Points, in no order, along strands that fork and pass close to each other.
Points whose rows are less than 69.4 apart are linked; no others are. Some points are linked to none.
nido: [-26 -17 -16  -2   7   6  11   5  -2   8   7   3 -16  -2   8  -1   5   3
  16  21  21 -12  -3  15  -2  13  10   5 -21  23   0   9 -22  23  20  -2
  14  -7 -12  -7   3 -21   7  28  16  15]
kivip: [ -1  -9   8 -18  -9   1  12   6   1   9  30   2 -16  -9 -10 -15   0  -3
   7  -8  15  -5  -4  -3   9  24  16   9 -20  22 -19  18  -1  18   9 -18
  -8 -17  -9 -28   8   0 -11  11   5   1]
rosu: [-10 -18   7  -1 -16 -12  11  13 -11  15  28  -9 -20 -13  17  -2 -14 -14
  24   0  16 -14   0  10  12 -12  12 -15  -9  -4  -3  -6  -1  29   7  -9
  -3  -2  -8  -7   5  -4  -4  17   2   2]
dulob: [-15 -23 -11  -1  11  13  12 -18   0   8   0   8  -7   0  -1   1  13   5
  -4  28  22 -17   7  -8 -22  11   0  16   7  -1  -3  11  -4   7  29   4
   9 -14  19   6 -10  -8   4  19  12  19]
mivo: [ 27  23   6  -7 -19  14  -4  16   4 -18  20   8   0   7  14  -9 -25   1
   4  -7 -23   1  -4  16  18   9  11  -6 -22  31 -15  12  -9  -6 -21  -1
  -1 -30 -17 -21   8  11   4  -3   2   8]
Kere: [ 26   4  23   9  12 -20  -2  -1 -19  -3   2  -4  -4   9   1 -11  -9 -15
  11 -18 -13   7   4 -19  22  -8 -18  -5 -20 -14  -9  12  10  15  -8 -10
 -15 -11   0 -15  11  11   8 -17 -10 -11]
Bov: [ 13  23   1   0  -8  17 -17   3 -12 -10 -14 -12  14  27   1  -9   8   8
  -7 -11 -10   2 -16  -4  14  17   5 -16  10   2  -8  -9 -23 -11 -16  -8
   6  -3 -12   6   4   7 -14   6  -6  -8]
Zis: [  0 -29   1  12   4  -2   5   5 -16  13  -3 -11   6  15  29  11  -8  -2
  27 -14   9   7  10  -9  16 -13  -8  -8 -17  -7  10 -14  15  13   9  -2
  17   6  -1  17   8   8 -16 -13   2   6]
zisak: [  3  14   9  10  -4  15 -11   5 -10  -2   2 -14   3  17  10   1 -12   3
  -1   0  -1   0 -12   6  27  13   0 -21  21   8   5 -19  -4   0  -6 -14
  15  -3  -4   6   3   2 -16  12  -5   1]
tason: [ 10  21   4 -10 -11   0 -16   9   7  -1   3  -3   9  -2 -30  -9  15   6
 -19   0 -21  25 -12 -18 -24   8   4  -3   3 -12  -4   2  -4 -32 -13   3
 -11   2  -7  -5  -2   9  14 -23   3  -7]
fiv: [ -4  -7  22   0  -3  -9   3  -6  -2  11   5   0 -15 -21   9  24 -24 -21
   1  -2  -5  -3  12  21  22 -36  20 -15  37 -18  13  -7   2   8  -8 -11
 -16  19  -3   1  -4 -24  -6  27   2 -17]
sus: [  2   3   6  17  -1 -30 -14  -7 -23   2 -14  12  -6   6  -5   6  19  -1
  -4 -22   1  -9 -10 -15  16 -26 -37   0 -12 -16 -27  -2   6  -4  -3   1
 -13   9  12  11   6  18  13 -32 -17  -4]
pog: [ -4  29  -2   7 -18   3  -1   4 -11  -4  -3 -18  20   8  17  12 -12  11
   0  -1  -6  -5  -6  14  26  10  -5 -26  42  10  19 -21  -6 -19 -21 -10
  15  13  -1  12   2  -1 -30   3  -5  -6]
zud: [  6   5   9  -9   2   3   3  -1   0  24  10  -3 -15 -23   9   7  -6  -7
  -7  10  -5   1  18   7  23 -15   6 -18  43 -17  12  -4 -12  -3  -3 -24
 -20   8   3   1  -7 -26 -13  18  -6 -24]
rep: [-15  19 -20 -24 -17   9  -8   0  22 -12  13  12   0  -4  -1 -10  11  15
   8  32   7  -8   5   1 -30  29  18  -1   7  15   0  11  -6 -33 -11  17
  -3   8   0  -3  -6  -2 -13  21  16  -6]
bupe: [-13 -15   0   7 -15  -5   3   1  -2  14  11   0 -23 -24  11  23 -17 -18
   4  -6   7 -21   4  18  16 -26  29 -20  17 -13   7 -11  -1  16 -14   6
 -11  13  -2   4   7 -20  -2  36  -2   3]
fiva: [ -9   6   7   1   9  -7   2  16 -19   3  -9 -14   0 -33 -17   5  -2  11
 -26  -1 -16   0   8 -20  21  -6 -16  -9  37 -32   1 -24  -4 -19  -2  -8
  -4  12  10   6   0   8 -13 -15 -16 -13]
Rido: [ 15   8  15   8   8 -10 -12  -1   9  -6   0   6   2  -4 -27   0  14  -8
 -10   2   4  16 -22  -3 -22  -8 -32   2 -16   6  -2  20   9 -13  -8  11
  -8  16   8  -4   0   2  46 -37  -2   7]
pazav: [-16  -1  -5  -3  18   6  -1  -8  -6  -1  10  -8  12   2 -25  -3  11  11
   8  29  16   4 -15  -6  -6  36 -15  17  -5  12 -10  17 -15  15  21 -16
  36  13  12 -18  -8   0 -12  15   3   0]
Fubi: [ -9  13 -30  -6 -27   6   5  -8  16 -11  -1   4  -6   0  14   4 -10  -9
   6  14   3 -20   9  17   1 -10  24 -17  21   4   6 -11  -1  -2 -18  19
  -5   0   2   5   6 -11  -8  39  -1  -1]
zumu: [ -4 -25 -21 -12  -8   4  29  12   8  21  14   3   7   6  10  -2   7  12
  12   3   6  -1  -8   7 -16  12  11  13 -43  22   0  18   2  10  18   6
 -12 -18 -20 -19  31 -14  20  -3  13   3]
Tib: [-12  -6 -10  -2   4  -8   1 -20  18 -21 -17   7   7   1  -9   9   0   8
  -8  -4 -11  -4  15   5 -17 -16  -7  13  27 -17  11 -15   9 -13   6  28
   1   9  28  13  -4  21  -8  -4  -4  -9]
Suv: [  3 -21  12   4  18 -19   5  -3 -19  16  -2  -3 -17  -6   4  -1  -2 -16
   1  -6   4   6   6 -25   5 -17 -11   1  15 -37  -8  -2  13  10   6  -6
 -20  -1  12   2  14  -4   7  -4  -6  -6]
lik: [ 14   6  24   1  10 -27   3  -8  -9  -1  14  -2   3   1 -15 -10  12 -11
  -2 -11   5  10  -8 -19   5   3 -24  -2 -19 -13  -7   9  13  10   5 -15
 -18   8   1  -7   4  15  12 -25  -5  -7]
pepam: [-17 -18  15   3  -3 -18  15   0  -7  23  28  -5 -18 -15  11  -1 -27 -18
  15   7   9   5  14  -2   4 -19   8 -12   7 -16   5  -1  -6  26   5 -19
 -16  -7  -7 -14  12 -18   9  17  10  -3]
pere: [  2 -12 -16   3 -16  12  -2   9   6  -3   3  -3  -2  13   2 -19  12  -2
  13  -3   9   3  -6  -6  -6  20  17  11 -35  13 -10   1   8   4   5  -2
  21   9 -12   5   8  -2   5   6   6   5]
rano: [ -2   6 -15  -5  -1  11  -8 -13  32 -20  -4  27  -1  13  -7  -7   9  17
  10  22 -13  -6  19  -1 -32 -17  15  22  -9   7  -1   9   7 -20   5  25
 -10 -16  26  11  -8  13   3  -8  14  25]
vefo: [ -2   3 -16   2  -9   9  -2  -7  15 -11  -5   5   7  15   8 -10   1 -12
  13  -3  -1   3   1  -6  -7   4  18  -6 -12   1  10 -19  12   2   2   5
  16   8  -2  17  -1   4   1   7   3   8]
zatos: [-12 -28 -15  -7   9  14  19  -4   8   3  -3  16  -1  12   0  -5  13  17
   9  25  25 -17  -2   1  -9  24   2  22 -19  17  -4  23 -10  16  21   1
  17 -12   3  -9   1 -19   0  24  12  12]
kazif: [-15  18   5 -16  12  -1   8  -6  16  -7  11  13   8  -3 -10 -12  -5   6
   7  30   5  -1   7   5 -10  20   5   5   0  17   5   9 -14  10   5  -1
  -1  -4   9 -22 -11  -1  -6  19  10   2]
doti: [ -3 -15   1   5  -6  -2  -5  -9  -5  10  -6  -3  -5  -3  11  10  -7 -12
  -2 -13  -3   0  -1   4   5 -18   9 -13  18 -21   0 -15  15   0  -2  -8
   2  18   6  16  -9   1  -9  12  -7  -5]
mov: [-26  -4 -15  -2 -16  24  -5  -5   9  -3   4  -3 -19 -24  -9   3  -4   6
  -2  25  14 -20  -5   8 -21  -2  31   5  23  15  12  -6 -16  -4  -8  20
   9  14  -7   7  -6 -15   2  36  10   2]
guna: [ -8   8   7  -1   4  -5  -9   8 -10  11 -12 -11  16 -19 -18  13   6  17
 -31 -10 -14  12   1  -2   4  -6   3  -9  38 -21  -4 -16  -3 -21 -14  -1
  -9  14  -6  16 -13   3  -6 -23  -7 -12]
Pugar: [ -1  -4  -3   9 -12 -22  -8  -7  -6   4 -18   0  -1  -6  -7   6  12  -5
 -10 -13   0  -3  -3 -13  -5 -22 -19  -3   3 -28 -16 -16  13  -3   5   9
  -5  14   8  15   3  15   9 -19  -9  -9]
vugum: [-15  -6  18 -14  11   7   8   8  -8  18  15  -1 -11 -21  -1 -10 -12  -3
 -11  11   2   6   2   9  -6   3  11   0  13  -3   4   4 -12  13   4  -8
 -14 -17  -7 -11 -15  -7   8   3   6   6]
vugo: [-14   9  -9   5  -7   9  -6 -11  16 -13 -12  -5  18  10  -6 -15  -2  -2
  19  13   6  -5   6 -11   2  18   0  -3   1  13   7 -15  -1   5  -1  -1
  28   7   6   5  -4   2 -16  24   3   3]
rek: [  0 -21   6  -2   7  -4  17   8  -6   2   3  -4   5  -1   9  -6 -10  -3
  18 -13   6  14  17  -7  -7  -5 -14   0 -23  -1   9 -11  19  15  15   3
  10  -8   0   0   1  18  -9 -23   2  12]
kapa: [ 11 -21  -2  -4   0   5  18  13   0  20   7  10  -9   4  14  -2   2  -6
   7  -4   4   5  -8  10 -20  -6   4   8 -47  20  -2  22   3  11  12   6
 -20 -12 -19  -3  14 -20  32 -23  12  15]
Zage: [  1   7  -4   1  14  -2   5   1   5  -9   2   6  11   8 -13  -8   3   1
  16   0   2  12  17  -8  -8   8 -17  18 -25   4   0  -2  12   1  18  13
   4  -1  11  -5  -3  24   0 -15   1  10]
Mir: [ 33  27  -4  -3  -8   8 -22  10  -7 -19 -11  -2  11  34   8   2   4  17
  -8  -3 -18   6 -15  -6  13  11  -9  -1  -3  10 -21   9 -10 -25 -25  -4
   9 -13  -9  -3  -6  14  -7 -18   0  -3]
zaref: [  8 -17  -6  17  10  -3  -1 -16   6   7 -19   1   1  22  24  12   4 -18
  13 -26  -2   2   3  16  -7 -27   4   2 -10 -12  11   0  13   7   3   6
   0   2  -3  21   6  -2  13  -8   6   1]
nimo: [-15 -11   4   0   8  -5  12  -4   2  -3  -8   1  -6 -17   0   7 -18  -1
  -9   0  -2  -3  15   6  -9 -21  -8   9  36 -21  14 -15  15  -6  13  22
   0  -4  22  -2 -16   9 -20   1 -11   4]
Lepu: [  6   9   6  -2 -18  -2  10   9   2   0  -5  -3   7 -22   5  26 -14   2
 -15 -14 -16  14  21  17  -6  -6   7  -5  38 -10  22  -8  16 -23 -12  -1
 -10  22 -11  -4 -11  -5 -19 -11 -13 -18]
Ler: [ 18  14  -9 -12 -19  13   1   6   4   1   7  14 -16  -6  17  -5   0 -11
 -10   1  -9   3   3   8  -4  -6  18  -5  16   1  -3   9  -5 -15 -11   4
 -28 -21  -5   0 -10 -14  -2   7  -3  -3]
mak: [ 36  15  17   0   4   3  -4   8 -11  -7   8  -7  -1   9  -2  -2 -11  -4
  -8 -21 -14   4   1 -13  20   1 -22   2 -20   4 -15   9  19   0  -8  -4
 -13 -23   8  -8   0  30 -11 -12  -3  -9]
telit: [ 27   9  10  -4   8  10 -12  12  -8 -20   0  -3   6  22 -14   3   7   7
 -13 -27 -14   9  -4  -6  30  16 -17  19 -35  22 -27  14  16   0  -9  -5
  15 -21   0 -15   3  25 -20  -6  -5  -2]
suvi: [  3  -4   8  -6  -5   3   3  20 -10   4  17  -4 -20  -7  11 -16 -10  -7
  -1 -12   8  -8  -8   9  21  11  19  -8 -18  20 -14  -4 -10  23   2  -9
   0  -6 -18  -6   3  -2  -4  17  -4   4]
tuki: [-24 -26 -10  13  19  -8  10 -14   6   3  -6  -2   2  -9  -9  11   9  11
  -3  21  16 -10  12  -6 -27  13 -16  30   5 -14   8   6 -11   1  26  14
  17  10  18  12  -6   7   9   6  16  12]
dudu: [ 12  26   2   4  13  -6  -6  -4  17 -15  -2  20   8  22  -9  -6  11  -5
  16   2  -7  12   7   3 -14   6 -23  13 -43  20   5  14   7  -4   8  12
   3   9  -2   3  -8   5  14 -19   6   7]
keler: [-18  16  -4  -2   1  -8  -7   4   8   0   1  -8  13 -18 -19   9   2   9
   0  23   2   3   1 -10 -17  16 -15  -1  25 -16  16 -12  -8  -6   4  -4
  15  19  12  -1 -17   4 -13   8  -4 -17]
Kilig: [  0   4 -14  -1  -1   0  -1 -15   5 -16 -18  -5  12  20  13  -2 -13   6
   8   6  -9 -15   6   9  19 -10  -7 -12  33   5   7 -21   9  -1   4  10
   5 -14  34  12  -4   4 -32  21  -6   1]
Rudov: [-28  -7  15  -2  13  -4  10  -3  -1  18  24  -4 -17 -40  -8   0  -8  -9
 -12  16  19  -1  -1   7 -16   2  19   7   2  10  12   3 -15  14  10  -8
 -13   6 -15 -14  -5 -18  20  15   9   2]
vibid: [ 11  16 -24 -28 -21  17   3   4   8  -7   4   2   2   6   5 -23   6  13
   2  27  -2  -7   3  -8 -13  25  22  -5  11  12  -7  16 -10 -20 -25   0
  -5  -3  -5 -10   3 -12 -17  17   4 -10]
rof: [ 24 -14   0  14  16  -7  -7 -12  -5  10 -19  -1   2  20   2   7   7 -18
   8 -21  -7   5 -14  -4 -10 -23 -17   4 -27  -9   1   2   7   6  -6  -2
  -9   6  -5   8   9  -8  35 -23  -3  -5]
ralun: [ -6  -6   5  -7   4   8  12  14  -1   0  -2 -10  -3 -28  -5  -2 -17   2
 -11   6 -10  14  14 -13   1  -6  -6  -6  31 -29   9 -23  13  -1   6   0
   2  -3  15  -5  -8   6 -15  -3 -12  -3]
lovim: [ -8   0   3   3  -3  -6   7 -20  14   8  10   4  -4 -13 -11   2  18 -11
 -21  16  17   1  -3 -14 -35   8  11   9   1 -26  12   7   2  -6  21  -3
 -13  21  -2  12   1   1  18   1  13  -5]
meri: [  2   4  22   4  13  -4 -16   3 -16  12 -13 -13  10  -8 -13   4  10  13
 -37  -8  -4  11 -11  -7   0  -4   7  -9   6 -14 -20  -5  -6  -4 -13 -13
 -15   0 -15   9 -13  -2  15 -22  -1  -2]
dasut: [ 12   0   8  -6  -9  15   3  18   0   5   7  -2  -4 -27  10  13 -17  11
 -19  -9  -9  15  15  17  -6 -20  22 -11  33  -5  12  -3   5 -18 -16   6
 -12  -6  -9   1 -19   0  -9 -14  -4   7]
nuri: [  0  -2  -7   8   0   8 -23  -5  12 -16 -24  -4   7  27   3   9   3   6
  -7 -18 -14   2 -11   7   5 -13   7  -1  13  -2   9 -11   0 -20 -12  21
  18   3 -10  27 -12  10   1 -10  -2   2]
fazod: [ 15  -5  19   1   8  11   1   2  -2  11   4  -1 -11 -13 -13  -7   8  -6
 -22   2  -4  13 -15 -11 -23  -6  -4  11 -15  -1  -4  21  17 -10   0   2
 -25   3   0  -4  -2  -8  43 -37   4   5]
rasi: [ -8 -12  -1   1  27  -1   5  -4  -8  11   3  -6  12   6 -10  -4   1   3
   5  15  12  10 -10   2  -6  26  -8  12 -15   8   4   2 -17  25  17 -13
  15   1  -3 -18   4  -6   2   6  13  -2]
gom: [-23 -25  -3  15  17 -19 -11 -20 -11   3 -31 -15   6   3  -8  22   8   4
 -15 -25   2 -15 -12   3  10 -28  -4   6  30 -30  -6 -23  -7   1   3  10
   4   3  10  16   6   2   6  -7 -11  -7]
Gavo: [ 15  18 -20  -7  -1   9  -9 -14   0 -19 -19  -9  15  23  19  -8   1  15
  -3   2 -11  -7   5   5  15   0  -1 -10  33  -4  -8  -4   0 -17 -19  10
  -2 -24  15   7  -1   4 -19  13  -9  -5]
lefup: [-14  21 -22 -10 -19  21  16  -6  15 -15  -2  -5  11 -13   1  -5 -22   1
   6  29  -2 -17   9  12  -4  -6  10 -15  37   6  21  -8  -6  -4 -15   9
   6  -4   9  -2   0 -13 -27  28  -4   6]
mesid: [-25 -11 -12   1  -4   8   2  -4  10   6   8   6 -24 -27 -10  12   1  -8
 -14   6  22 -15  -5   5 -18 -10  40   9  -3   6  17  -6 -17   7  -2  26
  -4   7 -19   4  13 -21  17  28  15   5]
Luf: [ -7  -7  -8  17  23 -10  -5  -7  -7   2 -25  -1   9  21   5  -2  15   4
   4 -13   5  -1  -8 -12  11   5 -21  11 -16  -5   4 -11  -4   0  11   8
  22  -3  -6   9   2  12   2 -18  -5   1]
dadi: [ -9 -13  -4   5  24 -15   4 -10  -9  13  -8  -6  18   9  -4   2  17   9
   8   4  10  15  -6  -6 -13  15 -22  11 -20 -10   6  -2  -5   9  16  -2
   6  10 -10   2   9  -1  11 -16   7   5]
Dube: [-12 -27   7  -5  -5 -10  29   8  -1  13  24  -2  -2 -13  14   0 -13  -5
  13  -2   3   3  14  -5 -20  -7   0  -1 -19  -6  11   0  12  20  17  -6
  -8  -2  -8  -7  10   4   7 -16   4  10]
tof: [-16  12   9 -19  -6   5  12  15   8   5  23  -7   1 -36  -5 -16 -16   9
  -6  16 -11  11  11   4  -9  17   8  -2  26  -1  24   3 -11  -5   4 -10
 -12 -16 -10 -24 -12  -2  -2   2   0 -10]
gusa: [ -7  22  -1 -21  -6  11   8  22  -3   5  23 -15  14 -26   1 -13 -19  15
  11  17  -6   9  12   5  -3  24  -6 -11  32  15  15   7 -14  -8  -4 -13
   5 -12   1 -16 -10  -5 -31   4  -4 -12]
lepum: [  4  25   6 -10  -4  10   8  16 -15  -6  20 -16   9  -4  16  -2 -21   7
   3   8  -5  -1   4  16  24  14  -7 -15  13  19   9  -8  -4   5  -3  -8
   7 -15  -7 -14  -9   5 -32   8  -4  -2]
zaz: [-32   4 -18  -8   1  15 -15   5  16 -10   2   8  -5  -1  -1  -4   8  10
  15  28  14 -10  -3   5 -14  20  20   2   4  24   3   7 -10  -7  -5  13
  18  18  -7   2 -16  -5  -3  34  15   2]
lilab: [ 12  14  -7 -14   8  -4  12  10 -11  -8   4   0   2  -7  -1 -11   5  18
 -10   9   0   0  21  -8   7   7 -23   2  23  -4 -10   0   6 -20   4  14
  -9  -8  25  -7  -3  20 -23  -3 -12 -11]
tode: [  0   4  -4  12  20 -18  -2  -1 -17  -6 -22   2   3  23 -14 -14  14   6
  -4 -14   4  -7  -9 -10  20   7 -30  23 -28   1 -26   5  -2  -2   4  12
   7   1   4  -7  18  26  -3 -25  -9  -4]
Kekud: [ -2 -29   4  13 -12  -4   3   2 -13  12  -5  -2 -11   6  32  17 -13 -16
  21 -24   3  -4   7  18  20 -22  12 -16  -3  -7  12 -19  11  12   0  -9
  12  24  -5  17   2  -7  -9   7  -1   7]
Ridiv: [ 11  -4   0  15   1   3 -17  -2   3  -7 -19  -7   3  20  16  27  -6   6
 -13 -29 -20  -8  -1  20  22 -22   9   1  33 -14  -4 -12  13 -20 -15  13
  10   6   5  26  -8  13  -5 -16 -14   2]
Muten: [ 19  31   8  -3  -2  -8  -8  -7  18 -17   5  22  -3  10  -2  -9   2 -12
   5   2  -7   7   0  17 -17  -4 -11  -3 -25  18   7  11   3 -10 -11   1
  -9   1   0  -8  -3   2  28  -8   4  -1]
dud: [ 16  11 -15 -17  -7  12  -8 -12   6 -19  -6  12   0  24   4 -17  12   4
  -1  13  -6  -5  -1 -11   0  14  11   0  15   7 -15   4   1 -20 -12   5
  -6 -17   9  -2  -3   1 -13  17  -5  -3]
kupaz: [ 19  12  22   1  15  -9 -16  -1 -10   9  -6   3   3  -1 -13  -8  20  -3
 -26  -8  -7  12 -22  -5   1   3  -2  -1 -14   8 -16  12  -6  -6 -20 -17
 -12   1 -22 -11  -3  -6  24 -20  -6   5]
Fovab: [ -2 -10  10  20  18 -10 -22  -9 -17   0 -21  -5   0  13   7  19   5   7
 -15 -33  -6 -10 -17  14  22 -19  -9  -2  23 -11 -14 -11  -1  -4  -6   6
  -6   4   6  24  -7  12   5  -8 -13  -4]
mon: [-24  -6  -3   8   7  -5  -2 -11   5   9   1  -2   8 -18 -10   3   9   4
  -1  22  19   2  -2  -4 -31  14  -4   6   3 -12  11  -4 -11   1  24  -4
  17  26   3   3 -10   4   8  10   8   0]
nog: [ 17  17   7   6  -3  19  -6  16 -12  -1   6  -8   8 -10  17  11 -22  11
 -19  -5 -15  11   3  18  15  -4  22 -11  19   2   4  -7 -10 -15 -22   0
  -5   0 -22   7  -9   4   3 -15   5   5]
kek: [ 31  30   6   6 -10   1 -24  12  -5 -21  -6   3  12  24  -8  10  11   3
  -9 -22 -15   8 -10  -9  24  13 -29   3 -31  25 -17  16  -7 -21 -17 -18
  14 -14   2 -11   1  19 -13 -19  -8  -7]
Lenib: [-19 -18   1  13  -1 -23  -2 -22  -3   7 -14 -11   5  -4 -14  26   8  -7
  -1  -4  13  -7  -5 -14   6 -23 -16   3  33 -40   0 -16  -9   9  10 -11
  17  19  14  19   3  -7  -3   1  -2  -9]
fove: [  0  -9 -10  12   3 -22  -7  -2 -20   4 -20  11   5  12  -8   0  34   7
  -9 -17   5  -6 -20 -28  13  -3 -30   6 -26  -6 -36   6  -2   1  10   2
  -1   8   0   0  16  10  10 -25 -14   8]
lapi: [  3   7  20  -7  17  -3   2   0 -18  10   8 -20  -1 -12 -14  -6  -9   1
  -4   8  -3  12  -2 -14  19  11 -12  -6  19 -11  -3  -9 -18  18   0 -29
   4  -2  -1 -15 -12  -4  -4   3  -3 -15]
nugu: [-38  -1 -21   2  -3  10  -8   3  21 -14   2   0  14  -2  -4  -5 -10  -1
  27  22   4 -13   8  -4  -5  15  15   2  -9  30  21  -8  -7   6   0   6
  32  19  -3   6  -6  -5 -10  30  11  12]
lud: [ 30   6  16  11  13   4  -6  -2   8  -1  -7   3  -3  -3  -9   3  -1 -17
   5  -7 -10   7 -16   8 -10 -30 -28  -1 -28  11   1  17   4   2 -18  -1
  -7   1   0   3   4 -10  48 -29   6   4]
bil: [ -4   4  -4  -9 -22   3  11   4   4   0  13   2 -15 -21  15   3 -14 -13
  10   4   4 -13   3  11  14  -9  16 -22  13  -4   5 -13   4  13  -2  -5
 -11  -9   0  -2   0 -10 -12  31  -7  -1]
nof: [ 12 -20  -7   0   3  18   4   2  -5   3  -8  10  -5  24  13 -13   4  -2
  13 -10   6 -10  -7  11  12  11  26  -8 -25  11 -13  15  -4  25   3   5
   6 -32  -2  -9  11 -10   0  17   3  21]
digin: [  7  13  -9  -7   7  10  -2  -7  19 -21  -2  20   9  15 -14 -16  -4  21
  12  18  -9  10  20 -14 -17   8  -1  19 -24  15  -8  12  10 -14   6  19
  -3 -13  21  -8  -7  21  -5 -12  10  15]
vob: [ 29  20  16   3  -7  17  -7  20  -7  -8  14   6   6   1  26   3 -20   9
  -8  -8 -21  -2   1  26  10 -12   5  -6  -7  24   0   7  -7 -14 -17   6
  -3 -15 -21  -2 -18  10  -1 -14   1  12]
zuvil: [-30  -2 -20  -7  -1  -4  14   9  13  -6  11   3  -9  -7 -10  -8   2   8
  28  12  21 -24   0   6  21  12  15   3 -37  26  -7   8 -22  37   8  10
  17 -14 -10 -19  23 -15  -4  30   2  18]
rilet: [  7  14   9 -11 -10  -7  11  10  -6  10   4 -15   7 -25   8   5  -9   6
  -4   6  -8  13  19   7  14  -1  -7 -18  41 -14  20 -12  -2 -17  -9 -22
 -13   6  -1   1  -5 -11 -20  -4  -7 -26]
melo: [-16  -7  14   7  -2 -11   8 -19  15   6   5  14  -4 -26 -22  23  -2 -17
 -13  -7   5  -1   7  -2 -33 -13  13  11  11 -21  27  -1  15  -8  12   6
 -11  31   0  11  -2  -1   9  -6   4  -9]
Linu: [  3 -41  16   6   0 -14  26  -4 -10  24  15  -5  -6  -9  12   9  -8 -16
   9   2  12   6  18 -23 -14 -17  -2  -3   1 -27  10   3  16  11   6 -12
 -20  13   1   5  13  -8   7 -13   6  -3]
bim: [ 35  12  16  -7   1  -3  -9   5   4  -4   3  21  -9   9 -12  -5  24 -10
 -18  -2  -6  -4 -16 -10   6   8 -20   6 -23  12 -22  34  14   2  -4 -12
 -17  -8  12 -18   3  -1  17 -13 -11  -8]
pir: [ 21 -19   7   1  11  12  11   8  -9  12   3  -4  -9  -4   1  -7  -6  -6
  -3  -7   4   9 -11   3 -16  -8 -10  10 -29   8  -5  21  18   3   5   5
 -17 -23  -4 -10   8  -6  34 -40   2  19]
Ripok: [-20   5   1   1 -13   8   4  22   8  -4   9   3  -9  -1  -1  -7  -7   7
   6   6  -4   0   4  19 -10  -7  28  -7 -12  12  -2  -4   1   2   4  21
  -7 -20 -17 -11  -4  -6   0   7   2  19]
val: [  7 -11  16   7  12  -7  -4  10 -28  13 -12 -11 -14  -4  10   1 -13  -6
  -2  -9 -10   7   8 -25  33 -16  -8 -16  27 -33 -10  -8   6   8  -7 -15
  -5  -4  16   7   5   6 -12   3 -10 -13]
ramam: [ 10   0  -5  -3   2  15 -12 -14   7 -10 -20  18  -7  27   8 -16  10  -2
   2   1  -4  -4  -4   3  -1   9  16   4  -7   2 -11   9  -4   7  -1   7
  -3 -22   6  -2  -2  -3   4  20   1  12]
miv: [ -7 -17   4  14   3 -11   0 -18  13  -3  -7   7   4   5  -2  21   5 -14
   3 -15   3   1   3  15 -22 -23  -1  16   4 -13  22 -10  14  -1   6  13
  -5  21  -4  15  -3   3  10 -10  -2   0]
vove: [-15   2  -7   7 -14   0  -2 -16  16  -5  12  13 -15 -14  -3   6   8 -12
  -8   9  10  -4  -2   4 -37   5  30  20 -14   2  15   5   1  -5   9  14
  -9  20 -10  12   3  -6  20  15  14  -2]
Bab: [-20  14  -5   0 -15  -3  -6  -6   6  -9 -10 -18  19  -5 -10  17  -1   8
   0  11  -2  -4  -5   1   0  -3 -12 -18  45 -16  13 -20  -9  -4   2 -12
  21  20  19   9  -9  -9 -26  11  -8 -13]
lazag: [-16  25 -15  -3 -28  -3   0   9   1  -2  -5 -25  16 -19  -2  16 -17   4
   1   6   2   5  -1  14  11   2   1 -22  41   2  24 -14  -9 -14 -18 -18
  18  32   5   1   2 -16 -26   7  -3 -19]
kat: [ 20 -14 -10  -2   2   8   3  11   6   4  -4  10   1  22  -1 -15  22   1
   0  -9   2   8  -9 -14 -11  12  -7  22 -44  15 -19  23  14   5   9  -4
   6  -2  -2   0  10   3  11 -14   2   5]
buguk: [ -6   1 -15  20   9  -8 -26  -8   9  -8 -29  -1  16  25  -4   1  16   7
   0 -31 -13   5 -18  -2   5  -5  -7  12  -9 -10  -5 -12 -18 -20   1  15
   9   1 -11  20   5   7  16 -15  -4   3]
pogeg: [ 30  -6   8   3  -9   1  -6   2  12   2   2  28 -20  17  -8  -6  17 -13
  -2   2   2   0 -13  -2  -9   7  -7  17 -43  21 -15  33  12  10  -1 -10
 -10  -1   6 -10  11 -17  31  -9   3   4]
vaku: [ 10  32 -13  -7 -19 -11   1   2  17 -19  19  15  -9   1  11  -9  -1   1
  14   0 -12   0   8   9   2   1   4 -14 -29  27   0  -2  -5   2  -9   4
  -9  -2  -3  -6   4   2   5   9   3  -7]
luzip: [  8 -12  -2   4  -4  16   0  14  -8  -1  -1   1  -7  25   3  -5   7  -2
  16 -16  12 -12   1  -2  31  20  -7   3 -28  24 -10   8  14  14  12  -5
  20 -25   5   6  -2   6 -29   7  -4  11]
puv: [ -4  -6 -16   2   3  -6  -4 -17   0 -13 -18  -4   0   8  -5   0   8   1
  -2   1  -1  -2   3 -17  -3  -6 -13   8   9 -19  -4 -22  10  -3  12  18
  11   3  26  19   5  19  -5   3  -7   2]
boga: [  9   2  20   4  11 -24   1  -7 -13   8   6  -3  10   7  -9  -7  16  -8
  -2 -15   5   7 -14  -8   1  12   2  -1 -29   7 -14   6  -7  16  -4 -28
 -10  11 -16 -14  12 -11  20 -13   0  -7]
Risir: [  4 -26  -8 -11  -3   7  20  -3  -3  11   7   4   1  15   5 -16   3  -3
  15  -8  11 -10  -1  -4  10  26   4   4 -34  13 -15  22  -4  27  16 -16
   9 -21  -7 -19  24 -14  -9  15   6   1]

A fork is a point with three links. Follow the links from the first point to the second and name the forks in between, in order.
dud; lepum: zaz, lovim, mon, zisak
nuri; Rudov: Luf, zisak
Rido; kek: lovim, mon, zisak
vefo; zumu: zaz, lovim
pog; lud: mon, lovim
dasut; Mir: bil, rosu, dud, zaz, lovim, mon, zisak
lazag; dadi: zisak, Luf

A fork is a point with three links, a tip a point with one. Leave the first point through the second and follow the links. Name the first fork or tip that comes.
bil; bupe: mivo
Kere; lik: Luf
sus; Pugar: zisak
melo; miv: zumu
mivo; vob: bil
zumu; kapa: lovim

Name the points in between on the shortest way along the links from the first point to the second, in order.
pazav; dulob: rasi, dadi, Luf, tode, fove, sus, Pugar, puv, Tib, nimo, ralun, fiva, guna, meri, kupaz, boga, lik, Kere, mak, telit, kek, Mir, Bov, zisak, pog, lazag, Bab, keler, mon, tuki
zuvil; Risir: nido, zatos, dulob, tuki, mon, lovim, vove, mesid, mov, zaz, rep, vibid, dud, ramam, nof
fazod; nugu: Rido, lud, rof, zaref, miv, melo, lovim, vove, mesid, mov, zaz
suvi; bim: kivip, Risir, nof, ramam, dud, vibid, rep, zaz, nugu, vugo, vefo, pere, kat, pogeg
mivo; rosu: vob, nog, dasut, Lepu, rilet, zud, fiv, bupe, bil
